Points on a hilly landscape, in no order, each with its height.
A climber steps from a point to whichever of its 2 nearest points has the largest rise for the distance, and stops where none of them is higher. Distance is the straight distance between rows; heights are no part of it.
<1232>: [103 147 129 146 186  64 130 144 117  95  88 123 127 112 129 122 167  80
 130 116]  h=215
<509>: [120 178 137 134 196  92  93 118  77  94  82 136 148 130 126 161 109  87
 112 126]  h=404
<543>: [139 137 134 135 153 103 110 175 165 115 133  80 109  61  95 116 189 114
  98  99]  h=338
<2507>: [116 163 143 147 198 132 114 149 119  78 145  86 144 103  76 147 148 116
 168 113]  h=293
<894>: [106 104 187 156 122  99 146  89 124 124 177 134  79 179 125 119 159 151
 159  78]  h=297
<412>: [159 133  90 107 183 121 112 153  94 142 111 140 143 103 100 141 145  73
  94 111]  h=496
<2347>: [131 118  94  87 134 173 138  95 120 150 148 112 178 104 183 134 123 145
  94 152]  h=568
<728>: [146  74 122  75 128 157 119 116 161 182 141 187 145 139 125 144 113 113
 118 130]  h=414
<696>: [156 111 131 179 116 112 190 148  71 135 150  97 133 106 129 118 161 166
  69 108]  h=79
<454>: [106 127 124 148 184 117 169 128 102  84  93 135 191 103 121 156 144 123
 137 149]  h=210
<788>: [108 148 169 186  69  75 114 151  80  95 155 147  82 137  83 137 116 199
 111  70]  h=334
<1215>: [138 119  88 143 133 147 183  94  72 138 119 163 191 143 143 150 131 130
  94 151]  h=240
<1291>: [155 140 100 121 127 173  93 126 141 134 163  97  93 166  81 114 119 105
 193 113]  h=604
<546>: [127 151 149 174  51  72 105 170 102 104 151 128 100 100 122 123 139 210
  74  85]  h=351
<2027>: [143 117 138 117 137 182 129 132 142 149  98  97 138 166 100 102  58  97
 136 158]  h=555
<2326>: [131  94 120 180 119 113 164 133 110 128 153 170  99  98 113 161 149 191
  96 106]  h=311
<2317>: [110 142 115 141 167 117 103 133 178 102  99 147 112 120 120 162 127  92
 145 149]  h=413
<2415>: [ 85 101 161 116 182 127 147 106 145 144 145  71 109 147 165  87 117 116
 142 132]  h=444
<1089>: [112 144  94  91 187 129 125 141 131  84  99 122 130  49 141 157 118 117
 137 180]  h=519
<624>: [142 150 171 142  44  91 107 161 102 125 157 142 119 125 141 122 126 162
 102  97]  h=367
<1140>: [156 104 103 159 123 137 138 132 138 158 147 172  77 106 122 167 148 138
  90 118]  h=294
<2089>: [119 146 118 150 167 105 109 126 156 104  75 194 147 132  81 182 144  87
 144 123]  h=391
<2269>: [125 149  90 131 156 146 104 140 103 126  74 165 196 148  99 150 117  96
 180 141]  h=365
<391>: [123 122 142 130 114 146 163 136 171  94 152 125 175  70 149 139 161 162
 106 175]  h=341
<476>: [120 103 142 116  49  89 131 159 125 131 144 176 117 135 149  90 149 159
 166 115]  h=12
<1440>: [121 128 146 166 191 118 163 150 108 104 133  87 157 112 112 117 173 124
 122 114]  h=185
<2011>: [120 175 144 133 126 116  93 106 196  66 111 103  91 152  90 131 142 100
 192 113]  h=187
<1133>: [ 92 134 124 155 125 126 138 112 176 101 133 132 147  75 167 165 172 177
 111 147]  h=362
<2514>: [101 129 130 174 189 131 186 134  87 102  90 118 171 153 119 122 124 104
 157 151]  h=190
<2264>: [100 104 139 133 136 110 121  93 156 152 187 140  69 130 170 146 164 143
 120 101]  h=84
<2026>: [155 108  92 109  98 153 191 116  66 152 145 101 125 106 165 121 109 163
  68 172]  h=300
<1259>: [124 144 113 208  82 105 170 121  62 106 105 165 168 131 125 145 143 204
  88 126]  h=331
<1774>: [119 128  79  83 167 170 149 111 111 124 135  85 158  65 169 139 130 121
 105 191]  h=619
<704>: [ 97 158 152 148 190  92  99 118 150  85 135 103 123 110  93 140 178 124
 149  89]  h=213
<2300>: [129 180 121  94 185 113  59 120 110 113  90 139 134 142 109 155 110  78
 153 111]  h=438
<286>: [160  88 133 127 115 162 149 151  97 157 172 152 102 158  82 123 103 142
 157 120]  h=570
<891>: [146 104 148 168 141 106 199 165 105 127 128  98 156 105 116  98 177 120
  76 115]  h=117
<2417>: [152 151 107  99 110 131 111 149 142 149  74 119 160 146 133  83 107  78
 123 154]  h=197
<2477>: [148 144 127  68 160 106  75 122 158  89  96 159  90 134  67 137 113  60
 175 114]  h=376
<409>: [123 182 138 166 197  99 122 129  95  97  81  99 142 105 117 163 129 108
  73 124]  h=374
<724>: [152  75 130 102  62 120 152 145 131 167 110 184 134 153 135  81 102 126
 135 143]  h=182
<2129>: [117 152  99 158 157 113 101 109 129 135 154 111  85 143 133 134 167 111
 147  80]  h=390
<822>: [161 100 122 137 116 145 158 132 165 136 122 194 153 103 113 168 139 133
  85 151]  h=330
<1110>: [134 127 109 141 146 171 154 158  90 147 159  58 139 107 145 117 138 141
 119 129]  h=242
<207>: [141 186  90 123 118 154  62 113 134 164 120 109 133 147 158 145 128 107
 123 122]  h=196
<2521>: [174 119 164 110 104 143 126 123 175 140 105 135 114 188  84 103 100  74
 133 133]  h=472
<2546>: [178 127 120  98  86 177 146 153  93 169 135  84 171 108 126 108 116 131
  98 145]  h=296
<2238>: [ 95 110 105  69 173 168  93 104 156 149  98 144 176 126 132 124  70 122
 151 155]  h=486
<1051>: [140 131 156 141 152 140 151 122 107 147 129 116 173 151 133 117 129 115
  99 128]  h=281
<452>: [170 132 147 107 121 176  94 114 164 153 178 127  94 130  87 163 118 123
 111 108]  h=163
<458>: [132 108 115 163 141 150 172 130 105 141 173 111  95 107 155 156 121 165
  99 145]  h=266
<439>: [150  97 118 101 138 163 113 130 138 163 147 142 116 155  96 115 110 117
 176 118]  h=587
<2526>: [108 118 112 112 169  98 131 127 146 104  59 158 120 125 133 123 109  78
 152 162]  h=428
<723>: [141 133 101  82 202 137 106 137  90 131  97 118 141 101 120 152  97  78
 115 148]  h=525
<78>: [151 167 156 109 185 113 101 169 110  93 116  71 105  60  80 140 127  88
 100 112]  h=282
<2446>: [ 93 104  74  96 161 129 105  97 157 158  94 156 114 164 153 109  97  98
 154 141]  h=141
<2366>: [122 136 117 152 164  95 140 148 122 131 115  88  99 139 138  93 169  82
 121 107]  h=181
<2343>: [118 156 167 205  73  99 123 115 126 119 146 147  80 155 143 163 105 177
  95 116]  h=573
<2467>: [113 123  94 163 166 137 174  92 102 114 114 157 195 119 128 177 162 150
 116 146]  h=229
<769>: [103 115 154 140 121 101 128  97 161 122 158 111  80 179 142  92 154 121
 186  92]  h=257
<97>: [120 141 164 154 146 111 166 138 160 100  86 109 146 127 137 124 125  92
  95 158]  h=283
<1668>: [136 157  93 120 159 135  91  98 138 124 140  87  51 161 113 134 132  74
 134  97]  h=430
<1204>: [120 123  98  90 197 147 115 138 123 132 133  90 122  81 153 145 129 106
 119 151]  h=563
<912>: [ 72 151 159 147 178 109 106  85 161 110 146 118 134 139 145 158 171 131
 158  94]  h=136
<1522>: [ 95 115  80 137 113 125 175 121 146 109  92 132 132 113 178 110 139 151
 164 191]  h=408
<263>: [ 98 125 150 130  49  68 138 130  77 131 123 163 104 170 179 117  98 153
 118 116]  h=594
<692>: [148 145 153  81 158 117 100  89 160  70 108 118  86 167  63 120  94  55
 164 104]  h=398
<1226>: [109 142 138 140  72 117  96 132  89 128 167 148  75 177 119 151  92 165
 178  94]  h=490
<1682>: [ 58 120 126 108  86  68 148 145  50  92 172 147 120 101 172 168 100 188
 104 119]  h=42
<1099>: [136 158  92 138 142 102  82 159 165 112 138 103  94  88 106 120 195 101
 136  91]  h=287
<333>: [153 175 118 201  98 139 153 151  84 121 105 107 175 140 131 121 141 146
  79 132]  h=409
<905>: [108 107  90 138  93 135 170 136 149 134 124 119  83 104 195 117 118 161
 119 185]  h=392
<1765>: [123 115  73 120 155 143 102 128 119 152 118 166 138 156  91 144 157 100
 208 102]  h=364
<2175>: [115 124  92 145 161 119 118 116 111 132  88 185 166 154 100 172 154 101
 171 113]  h=375
<1296>: [121 131 156 192 127 118 133 117 183 107 127 164 113 139  92 165 159 155
 134 112]  h=109
<1974>: [124 120 171 141 105 138 121 155 115 126 209 114  93  94 129 146 128 200
 129 112]  h=487
<1365>: [143 103  94 154 176 128 143 161 153 125 138 120  67  89  97 143 162  99
 120 126]  h=412
<2071>: [170  90 126  76  98 138 112 133 142 195 157 161 114 132 142 133 123 104
  83 112]  h=424
<919>: [116 151 163 178 147 115 148 156 153  76 107 105 165 105 111 126 164 123
 114 129]  h=244
<1536>: [107  93 150  95 130 135 175 104 125 137 116  95 177 129 184  72 121 131
 109 163]  h=379
<966>: [143 107 168  73 182 134 140 141 124 118 111 101 171  98 115 125 112  80
  97 143]  h=503
<835>: [125  98 157  84  65 136 128 131 131 140 152 198 160 111 138 159  90 172
 140 143]  h=388
<471>: [107 147 136  90 175  87 108 115 134 124  92 102 106 119 174  95 128  73
 114 133]  h=397
<438>: [178 118 143  66 112 151 100 117 173 133 126  98  98 163  62  93 110  54
 130 103]  h=482
<1244>: [138 125 181  65 174 154 108 117 136 158 118  89 163 133 120 116  95  71
 107 123]  h=542
<6>: [142 108 131  84 153 112 138 150 168 128  69 138 113  93 136 118 111  59
  87 165]  h=452
<112>: [143 186 101 152 136 145  67 119 167 134 129 106 130 122 128 172 139 120
  85 114]  h=217
<2270>: [144  92  93 126 125 173 172 147  79 168 167  86 107 119 163 119  99 155
 114 153]  h=279
<1314>: [127 125 147 175  80  91 124 132 100 117 155 171  97 157  92 133 151 174
 150  72]  h=313
<1981>: [181 136  76 146 114 161 131 173 130 149 123 133 141  98  97 150 140 121
  98 137]  h=504
<973>: [106  73 116 126 175 107 190 105 113 147 120 162 140 141 171 128 159 114
 121 139]  h=132
<1598>: [134 154 145 133  71 150 101  98 154 158 116 137 135 162 178 141  89 135
 103 147]  h=523
<2107>: [119 131 111 111  66 136 156  84  82 129 102 164 163 154 183 128  73 179
 105 177]  h=423
<1736>: [132  64 113  69 126 154 154  96 138 174 127 176 157 127 157 115 104 134
  98 165]  h=405
<2112>: [ 86 142 127 126 106 124  87  87 150 149 110 131 152 185 159 103 133 137
 201 109]  h=529
<732>: [142 179  98 210 102 124 130 134 115 127  76 138 155 156 128 139 143 134
 114 123]  h=422
<1108>: [136 169 126 167 122 111 101 121 174  81 124 123 109 146  61 138 172 117
 161  77]  h=161
<158>: [104 121 122 173  73  83 155 137  57  98 138 177 152 107 122 151 154 214
 130 103]  h=336
<1443>: [119  82 112  87 111 170 185 107  84 133 165 129 157  98 151 123 113 194
 136 178]  h=327
<1013>: [149 153 170  92 165 124 106 133 127 108  65 140 144 127  94 144  70  71
 121 155]  h=420
<1141>: [149 142 174 141 154 137 113 133 140 128 167  88 154 132  65 128 156 114
 110  88]  h=429
<1524>: [127  99 106 167  92 107 127 149 108 132 175 172  55  97 114 148 160 191
 137  97]  h=328
<612>: [ 95 106 114 118  81 129 127 128 108 146 167 165 114 126 168 139 122 199
 179 131]  h=455
<43>: [ 91 146 129 135  56  97 118 162  58 110 144 152 106 147 140 145  84 193
 175 110]  h=500
<1850>: [130  98 140  93  84 184 145 138 152 151 132  91 142 107 143  81  64 168
 130 176]  h=272
<34>: [151 108  97 118  91 141 140 152 134 155 103 148 141 138 143  88 122 112
 116 155]  h=189
<1325>: [120 101 122  65 177  95 134 134 130 105  58 171 119  82 137 118  83  81
 117 174]  h=437
<1465>: [132 101 165 125  98 126 128 145  95 137 196 149  79 116 112 170  94 168
 102 106]  h=515
<146>: [ 85  97 129  77 143 164 103  78 170 158 126 123 171 141 158  92  76 149
 160 141]  h=498
<384>: [181 162 138 161 111 157 101 148 131 137 156  83 133 132  60 116 152 119
 108  74]  h=372
<1615>: [ 83 162 141 124 168  86  95 117 163  72  98 118 110 144 122 131 138 100
 202 124]  h=211
<1486>: [102 143 150 142  89 148  98 113 108 146 141 120 153 187 148 111 118 172
 207 116]  h=547
<182>: [149 131 138 124  73 133 102 173 168 130 169 133 135  80 132 118 177 158
 135 115]  h=27
<775>: [154 163 152 156  77 117 126 146 164 138 130  73  72 139 136  98 148 113
  99 119]  h=477
<672>: [160 153  89 143 152 154 108 173  90 154 149  56 135  99 113 111 163 120
 116 100]  h=280
<1641>: [164 117 168 150 105 132 149 138 141 148 162  76  69 127 112 123 139 129
  91 108]  h=530
<863>: [128 136 162  67 160 146  96 134 198 122 124  83 104  93 123 128 111  95
 136 142]  h=208
<5>: [138 117 161 104  69 116 112 115 177 146 129 133 103 175 153  71 121 124
 146 114]  h=159
<2132>: [119 160 106 201  77  98 132 137 109 134 111 138 119 154 142 121 158 167
 140 111]  h=431
<1293>: [124 146 130 168  91 140 165 121  91 121 127 148 193 134 138 138 135 184
 121 153]  h=326
<2405>: [132 114 115 108 137 122 145 119 172 127  99 177 147 106 152 149 152  94
  98 148]  h=349
<1829>: [153 146 156  96 129 137 101 163 171 118 131 111 147 100  95 119 160  93
 135 116]  h=237
<1350>: [145 136 164 130 100 158 116 100 155 129 153 100  78 182 109 118  96 121
 152 115]  h=458
<1246>: [151 147 149  95 143 155  91 113 193 137 140  96  85 116 114 164 128  85
  99 129]  h=184
<1523>: [134 151 170 165  88 130 130 105 134 143 137 105 102 158 158 146  92 151
  76 134]  h=548
<1148>: [146 173 150 152 174 118 111 143 141  93  98  91 108 105  91 155 121  95
 101 129]  h=333
<1357>: [130 117 126 124 137 138 172 105  79 146  95 139 213 173 147 112 117 109
 103 149]  h=253
<960>: [136 137 141 116 131 128 184 149 151  89  79  90 171  89 145 101 121 101
  98 187]  h=314
<1875>: [137  91 108 163 151 147 182 119 106 141 161 140 126  83 125 171 161 171
  72 130]  h=291
<2516>: [153 138 105 114 185 138 114 160 109 110 128  87  85 117  77 123 122  75
 165 118]  h=551
<2037>: [138  63 136 149  98 124 189 147  95 140 133 206 128 134 117 152 107 156
 128 138]  h=309
<1568>: [ 89 109 113  89 163 141 148 101 149 123  93  98 160 117 178  91  87 127
 120 183]  h=406
<803>: [145 132 168 152  98 134 144 122 162 135  87 140 128 176 121 110 103 102
 122 154]  h=459
<947>: [160  98 154  90  86 176 142 160 117 149 178 115 162  90 124 124 119 161
 121 132]  h=278
<1402>: [132 161 159  58 176  94  76 105 119 114 110  76  91 126 138 100 113  50
 121 116]  h=427
<1928>: [145 155 131 120  94 132  88 134 178 121 142 124 123 138 103 109 157  98
 159 111]  h=216
<411>: [104 107  99  84 184 122 106 134 144 130 104 110  82 128 113  73  96  85
 176 131]  h=506
<1842>: [132 141 109 128 101 158 177 103 109 122  99 114 185 130 162 115 105 132
  96 195]  h=302
<1326>: [119 133  88 116 125 167  97 107 122 173 131 114 126 152 174 112 114 122
 131 135]  h=180
<1282>: [151  93 136 151 129 149 132 138 103 143 193 161  97 127  75 157 134 159
 134  95]  h=546
<1298>: [135 124 134  99 155 147 115 129 165 137  82 170 159 150 108 156  89  75
 115 156]  h=434
<627>: [171 137  64 160 130 159 103 162 106 158 168 135  95 121  90 139 155 143
 137  89]  h=337
<643>: [130 127 109 166 140  99 100 131 161 125 120 177 141 115  91 137 195 141
 127  77]  h=271
<1652>: [172 109 105 139  97 180 156 156 133 144 131 150 114 120 103 152 100 126
 116 166]  h=524
<1541>: [151 163 109 169 134 135  64 111 159 149 162 119  98 125  97 157 160 148
  94  68]  h=247
<1984>: [133 112 129  89 109 184 158 116 161 121 113  90 185  93 153 109  89 160
 111 207]  h=285
<58>: [ 88 119 136 130  78  90 131 151  63 111 147 179 119 152 117 179  57 173
 133 116]  h=505
<1160>: [112 121  74 127 178 116 144 167 120  99  95 102 109  73 137 118 142 105
 161 172]  h=489
<1442>: [ 89 107 128 144  93  96 202  85  47 104 149 153 156 116 169 144 141 199
 109 152]  h=49
<1463>: [111 147 105 145 151  88 110 145 144 113  94 148 159 102 121 121 188 106
 153 105]  h=246
<39>: [ 72 105 119  95  63  69 188 124  30  79 158 161 145 103 158 148 127 203
 127 151]  h=46
<2376>: [180 135 103 127 155 130 107 130 132 165 135 138 115 127 101 143 146  75
  67  95]  h=468
<487>: [126  97 136 114 190 133 164 153  89 134 147  86 156 122 129  93 152  93
 139 120]  h=169
<1820>: [ 93 100 132 107 110  97 116  86 170 162 106 148  88 176 168  72 111 115
 146 121]  h=152
<1388>: [113 112 119 115 120 158 149  94 150 132 104 163 185 139 155 149 108 150
 144 169]  h=435
<1209>: [ 90  89 111 162 165  88 152  96 136 147 120 168 116 142 152 150 185 119
 139 108]  h=115
<1805>: [110 102 106  83 172 130 151 107  88 142  98 114 207 150 155  73 114  97
 130 144]  h=234
<2001>: [ 89  99 168 120 134 143 134  99 160 143 136 109 135 162 153  82  96 152
 151 151]  h=479
<1937>: [164 116 114  78 144 142 119 134 138 172 121 117 129 115 138 118 127  74
  79 118]  h=443
<1902>: [118 119 133 179 145 116 143 123 118 131 165 122  95 155 115 129 167 143
 155  89]  h=346
<1881>: [139 168 142 186  66 117 127 142 122 120 134  91  86 156 146  97 144 156
 139 117]  h=446
<326>: [151 108 107 138 147 170 166 147 145 135  90 134 123 137 110 131  82  97
 125 180]  h=540
<1861>: [ 92 147 175 151  80 123 128 111  83 128 153 116 137 179 162 127  96 184
 162 118]  h=562
<1189>: [113 108 114 140 111 149 142  95  94 156 140 162 114 149 162 168  76 173
 125 160]  h=522
<1180>: [121 113 126  67 193  85  98  94 145 110 118 116  54 149 114  95  95  58
 174 111]  h=492
<1772>: [123 133  82 141 155 136 113 115  86 172 134 122 138 163 153 127 140 110
 143 105]  h=168
<1173>: [129 116 152 124 150 128 133 109 151 123 134  85  90 162 117 103 116  91
 140 125]  h=436
<1697>: [166 148 108 128 147 133 113 139 159  80 131  97  70 129  46 127 142  77
 166 107]  h=593
<2421>: [142 140 134 202 138 118 106 111 167  93 127 150  90 147  39 156 175 155
 122  72]  h=133
<596>: [141 101 152 108  51 138 132 144 164 150 108 150 118 153 131  76  65 132
 121 162]  h=176
<1831>: [112 131  95 164 142 165 125 103 131 143 135 153 111 146 147 178 112 159
 161 152]  h=534
<2172>: [131 145 145 163  81 137 117 116 116 124 168 116  45 172 129 142  97 157
 145 117]  h=475
<1146>: [113 151 123  89 160 122  99 148 112 104  64 148 192 121 117 115 108  99
 170 157]  h=354
<1855>: [144 148 188 154 127 137 139 126 147 148 154  45 116 115 123 137 143 122
  70 100]  h=638
<740>: [104 130 146 171 115 111 134 128 142 126 164 125 125  97 167 140 177 187
  94 118]  h=385
<1500>: [112 120  96 117 184 145 119 151 138 104 130  90  85 125  97  99 121 103
 213 140]  h=521
<2114>: [ 69 120 120 116 137 139  98  56 158 162 111 137 136 182 173 114  90 148
 183 131]  h=512
<1724>: [109 150 133 109 154  84 118 121 158 117  76 149 138 117 173 133 146  79
  92 137]  h=373
<1934>: [128 108 144  87 109 128 105 135 184 143 156 157 143  97 157 121 175 126
 136 113]  h=38
<2047>: [149 125  70 138 113 137 100 138 121 159 157 163 109 149  99 128 164 126
 190  95]  h=353
<1427>: [167 152 120 142 107 163  92 118 150 112 174 130 109 155  57 143 138 134
 183  89]  h=584
<1570>: [164 154 104 147 172 119  92 105 133 132 123 133  97 152  68 155 149  81
  96  84]  h=442
<176>: [120 101  94  94  72 163 145  98 127 134  99 182 170 139 152 125  67 176
 144 179]  h=426
<722>: [124 123 183 114  56 114 125 152 112 121 172 170 153 128 127 142 112 173
 125 111]  h=381
<2225>: [ 79 123 111  98 156 109  92  92 178 147  98 110  90 166 176  86 104  95
 147 132]  h=146
<533>: [147 124 176  65 165 119 132 160 140 114  84  96 116  67 126 124  89  76
  87 166]  h=471
<2067>: [106 109 120 128 114 126 148 107 117 142 176 145 151  96 181 148 173 181
 119 129]  h=410
<604>: [156 141 133 131  78 164 166 142  92 126 132 111 188 117 147 117 121 158
  97 165]  h=316
<2073>: [152 153 133 135 177 122 109  95 132  93 123 118  85 176  54 145 109  61
 129  90]  h=419
<2410>: [140 100 106 153 103 133 183 118 123 135 104 206 154 128 125 167 140 152
 121 160]  h=320
<1236>: [157 121 159  77 104 169  99 155 155 156 170  99 140 108 119 102 143 123
 134 123]  h=261
<1169>: [149 114 137 110  48 111 132 160 146 130 142 171 139  92 157 102 156 160
 118 139]  h=19
<2349>: [109 139 142 172  63  72 116 138 103  94 130 174 149 107 133 146 147 216
  84  90]  h=340
<335>: [155 166  91 148 132 146  71 155 122 142 143  90 158 108  84 119 177 147
 100  67]  h=332
<2357>: [ 73 111 104 113 139 143 145  89 157 123 110 131 163 123 184 113 115 156
 161 181]  h=421
<481>: [128 140 118 162 112 149 110 121 132 141 163 142 127 130 132 176 134 182
 129 119]  h=549
<2531>: [132 143 137 154 121 123 115 123  90 163 146  94 120 180 152 102 137 123
 113  91]  h=144
<573>: [119 118 142 114 126 134 127 111 164 130  88 162 172 170 132 116  95 110
 147 144]  h=445
<1431>: [120  95 115  70 188 131 157 132  85 149 111  84 164 112 159  88 126  88
  99 141]  h=212
<1081>: [140 172 124 112  85 135  86 140 178 123  95 122 148 147 135 102 121 103
 151 142]  h=206
<2500>: [ 93 130 107  72 175 112 114 100 101 103  55 155 191 121 149 115  74  92
 138 175]  h=344
<990>: [108 103  76 116  93 132 134 114 113 153 128 179 147 116 171 134 162 171
 179 136]  h=448
<219>: [145 113 156  57 152 103 101 150 176  98 112 141  96  99  75 106 120  56
 159 124]  h=350
<504>: [144 124 119  98 105 188 130 107  93 172 145 141 181 138 153 143  81 153
 110 151]  h=539
<2314>: [136 169 144 121 166  94  86 170 128  69  77 149 141  88  89 136 132  94
 156 135]  h=371
<46>: [149 159 113 157 161 122  88 176 153  94 108 101 148  46  75 132 177 142
  87 106]  h=393
<467>: [119  87 129  75  75 141 178 113  66 131 161 118 129 104 168 104  83 188
  89 179]  h=315
<433>: [ 90  83 137 135 161  95 178 108 112 142  89 142 150 172 157  85 139  93
 157 130]  h=148
<2341>: [113 153 109  79 175 146  70 109 143 146 110 150 158 143 135 147 105  95
 155 128]  h=470
<116>: [141 142 188 145  67 106 124 126  90 150 169  99  98 184 146  93 117 132
 110  84]  h=116
<1362>: [100 142 141 165  55  79 133 115 112 119 119 169  93 150 167 155 117 182
 116 137]  h=585
<2397>: [122 128  84 145 189 114 140 177 121 106 133  84  97  75 114 121 171 114
 139 121]  h=451
<913>: [129 105 148 103 138 172 171 138 143 125 145  80 172  86 144 119 131 150
 122 168]  h=310
<1080>: [151 135  82 131 128 130 119 144 132 142 121 143 159  79 135 137 179 117
  85 129]  h=478
<419>: [ 96 130 144 139 138  84 121  89 169 105  96 130  94 176 128  99 153  85
 187 111]  h=235
<2178>: [ 86 134 167 162 155 122 132 102 122 124 160  96 162 144 165 132 177 166
 150 102]  h=76
<2138>: [ 97 132 173 130  73  87 126 108  64 139 151 152 136 201 168 119  67 162
 128 102]  h=580
<2557>: [160 166 140 166  61 144 118 154 159 117 121 132 103 165  99 116 112 134
 161 138]  h=644
<1572>: [ 84 113 141 126  90 113 125 148  99 115 201 144 100 100 144 152 132 205
 183 100]  h=464
<2503>: [116 117 122 118 160 116  94 122 167 147 165 136 116 101 152 148 187 131
 116  95]  h=57
<2259>: [112  83 133 118 115 147 204 118 103 126 149  95 143 123 169  87 116 173
 131 170]  h=345
<1705>: [ 95 117 141 131 102 129 152 127  77 118 166 153 103 134 154 176  51 192
 113 150]  h=513
<1712>: [122 112 166 151 120 159 179 105 100 142 133 107 144 162 160 128  68 156
 101 156]  h=245
<2534>: [120  63 145  73 102 139 154  91 139 150 153 212 147 125 159 153  99 165
 114 150]  h=395
<332>: [159 160 203 132 152 130 120 128 150 122 134  67 127 130  84 137 142  88
  61  95]  h=517
<1245>: [141 142 123  85 165  97  96 108 121 107 128  84  63 155 111  92 144  48
 147  92]  h=465
<1764>: [174 138  98 188 123 154 127 152 100 149 158 101  95 112  85 146 134 167
  87  98]  h=312
<239>: [113 104 144 165  95  91 205 121  65 123 150 128 141 128 169 109 151 172
  84 130]  h=58
<404>: [152 127  95 173 128 128  90 123 122 162 161 162  72 114  98 158 161 170
  71  76]  h=273
<2496>: [160 154 101 162 100 149 120 142 163 102 114 126  77 157  69 122 135  97
 177 129]  h=626
<233>: [148 152 145 143  81 150  79 130 154 122 177 153 125 129  89 162 135 177
 146 100]  h=565
<2395>: [118 121 142 169 100  87 102 111 134 125 145 186 137 146  93 145 197 169
 153  54]  h=295
<204>: [143 158 120 133 159 127 157 168 111  79  87  89 169  64 122 130 131 103
  98 179]  h=348
<847>: [146 122  79 154  82 120 116 154 116 153 152 161  73 126 132 115 158 164
 174 106]  h=342
<2393>: [ 89 114 151 139 184 125 151 120 113 120 113 112 153 173 129 105 131 104
 170 125]  h=166
<554>: [122 149 122 122 179 130 114 173 123  80 110 121 181  74  89 143 140 115
 174 136]  h=339
<1066>: [ 95  87 110 144 161 111 143 101 156 142 142 142  62 145 159 145 149 121
 145 128]  h=102
<630>: [119 121 157  90 158 163 114 104 140 156  92  93 171 150 140  89  55  93
 118 149]  h=569
<2346>: [142 131 111  69 135 140  91 129 168 116 111  99  93 144  80  75  92  63
 173 127]  h=494
<1127>: [137 182 168 102 138  95  87 146 146  73  64 130 111 124 102 129  93  70
 155 153]  h=401
<1516>: [151 146 140  79 156 141 105 166 152 125 132  68 115  59 101 140 133  87
 112 126]  h=236
<991>: [141 174 124 159 132 149 148 150 110 109  99  84 187 113 123 133 121 118
 105 154]  h=382
<256>: [138 100 161 104  81 157 149 133 116 154 150 114 128 137 156 115  61 157
 105 162]  h=262
<1595>: [125 147 180 131 145 126 110 127 126 130 153 101 183 154 120 107 155 110
 139  91]  h=347
<1678>: [138 145  99 169  69 123 154 140 119 135 127 123  94 108 178 143 135 168
  94 166]  h=378
<2143>: [148 111 190 116  47 112 132 134 138 142 140 148 100 165 131  95  94 137
 118 120]  h=167
<1341>: [125 151  88 142 163  95 125 163 141  97 104 127 145  43 122 137 186 115
  91 129]  h=439
<660>: [121 101  81 102 121 124 145 112  98 151 142 155 165 120 179 117 179 147
 113 131]  h=432

Call two points neighbours if one is among the 2 nearest of the other. Go from one point of each pair to the other, from neighbour to neighbour, staying as high as possible. Name the lowest point that can't be avoided.
<1245> / <1774>: <219>
<1855> / <1245>: <1881>
<263> / <1291>: <1173>

For each start below, name the point where the climber stops.
<1984>: <1291>
<891>: <1855>
<1173>: <1291>
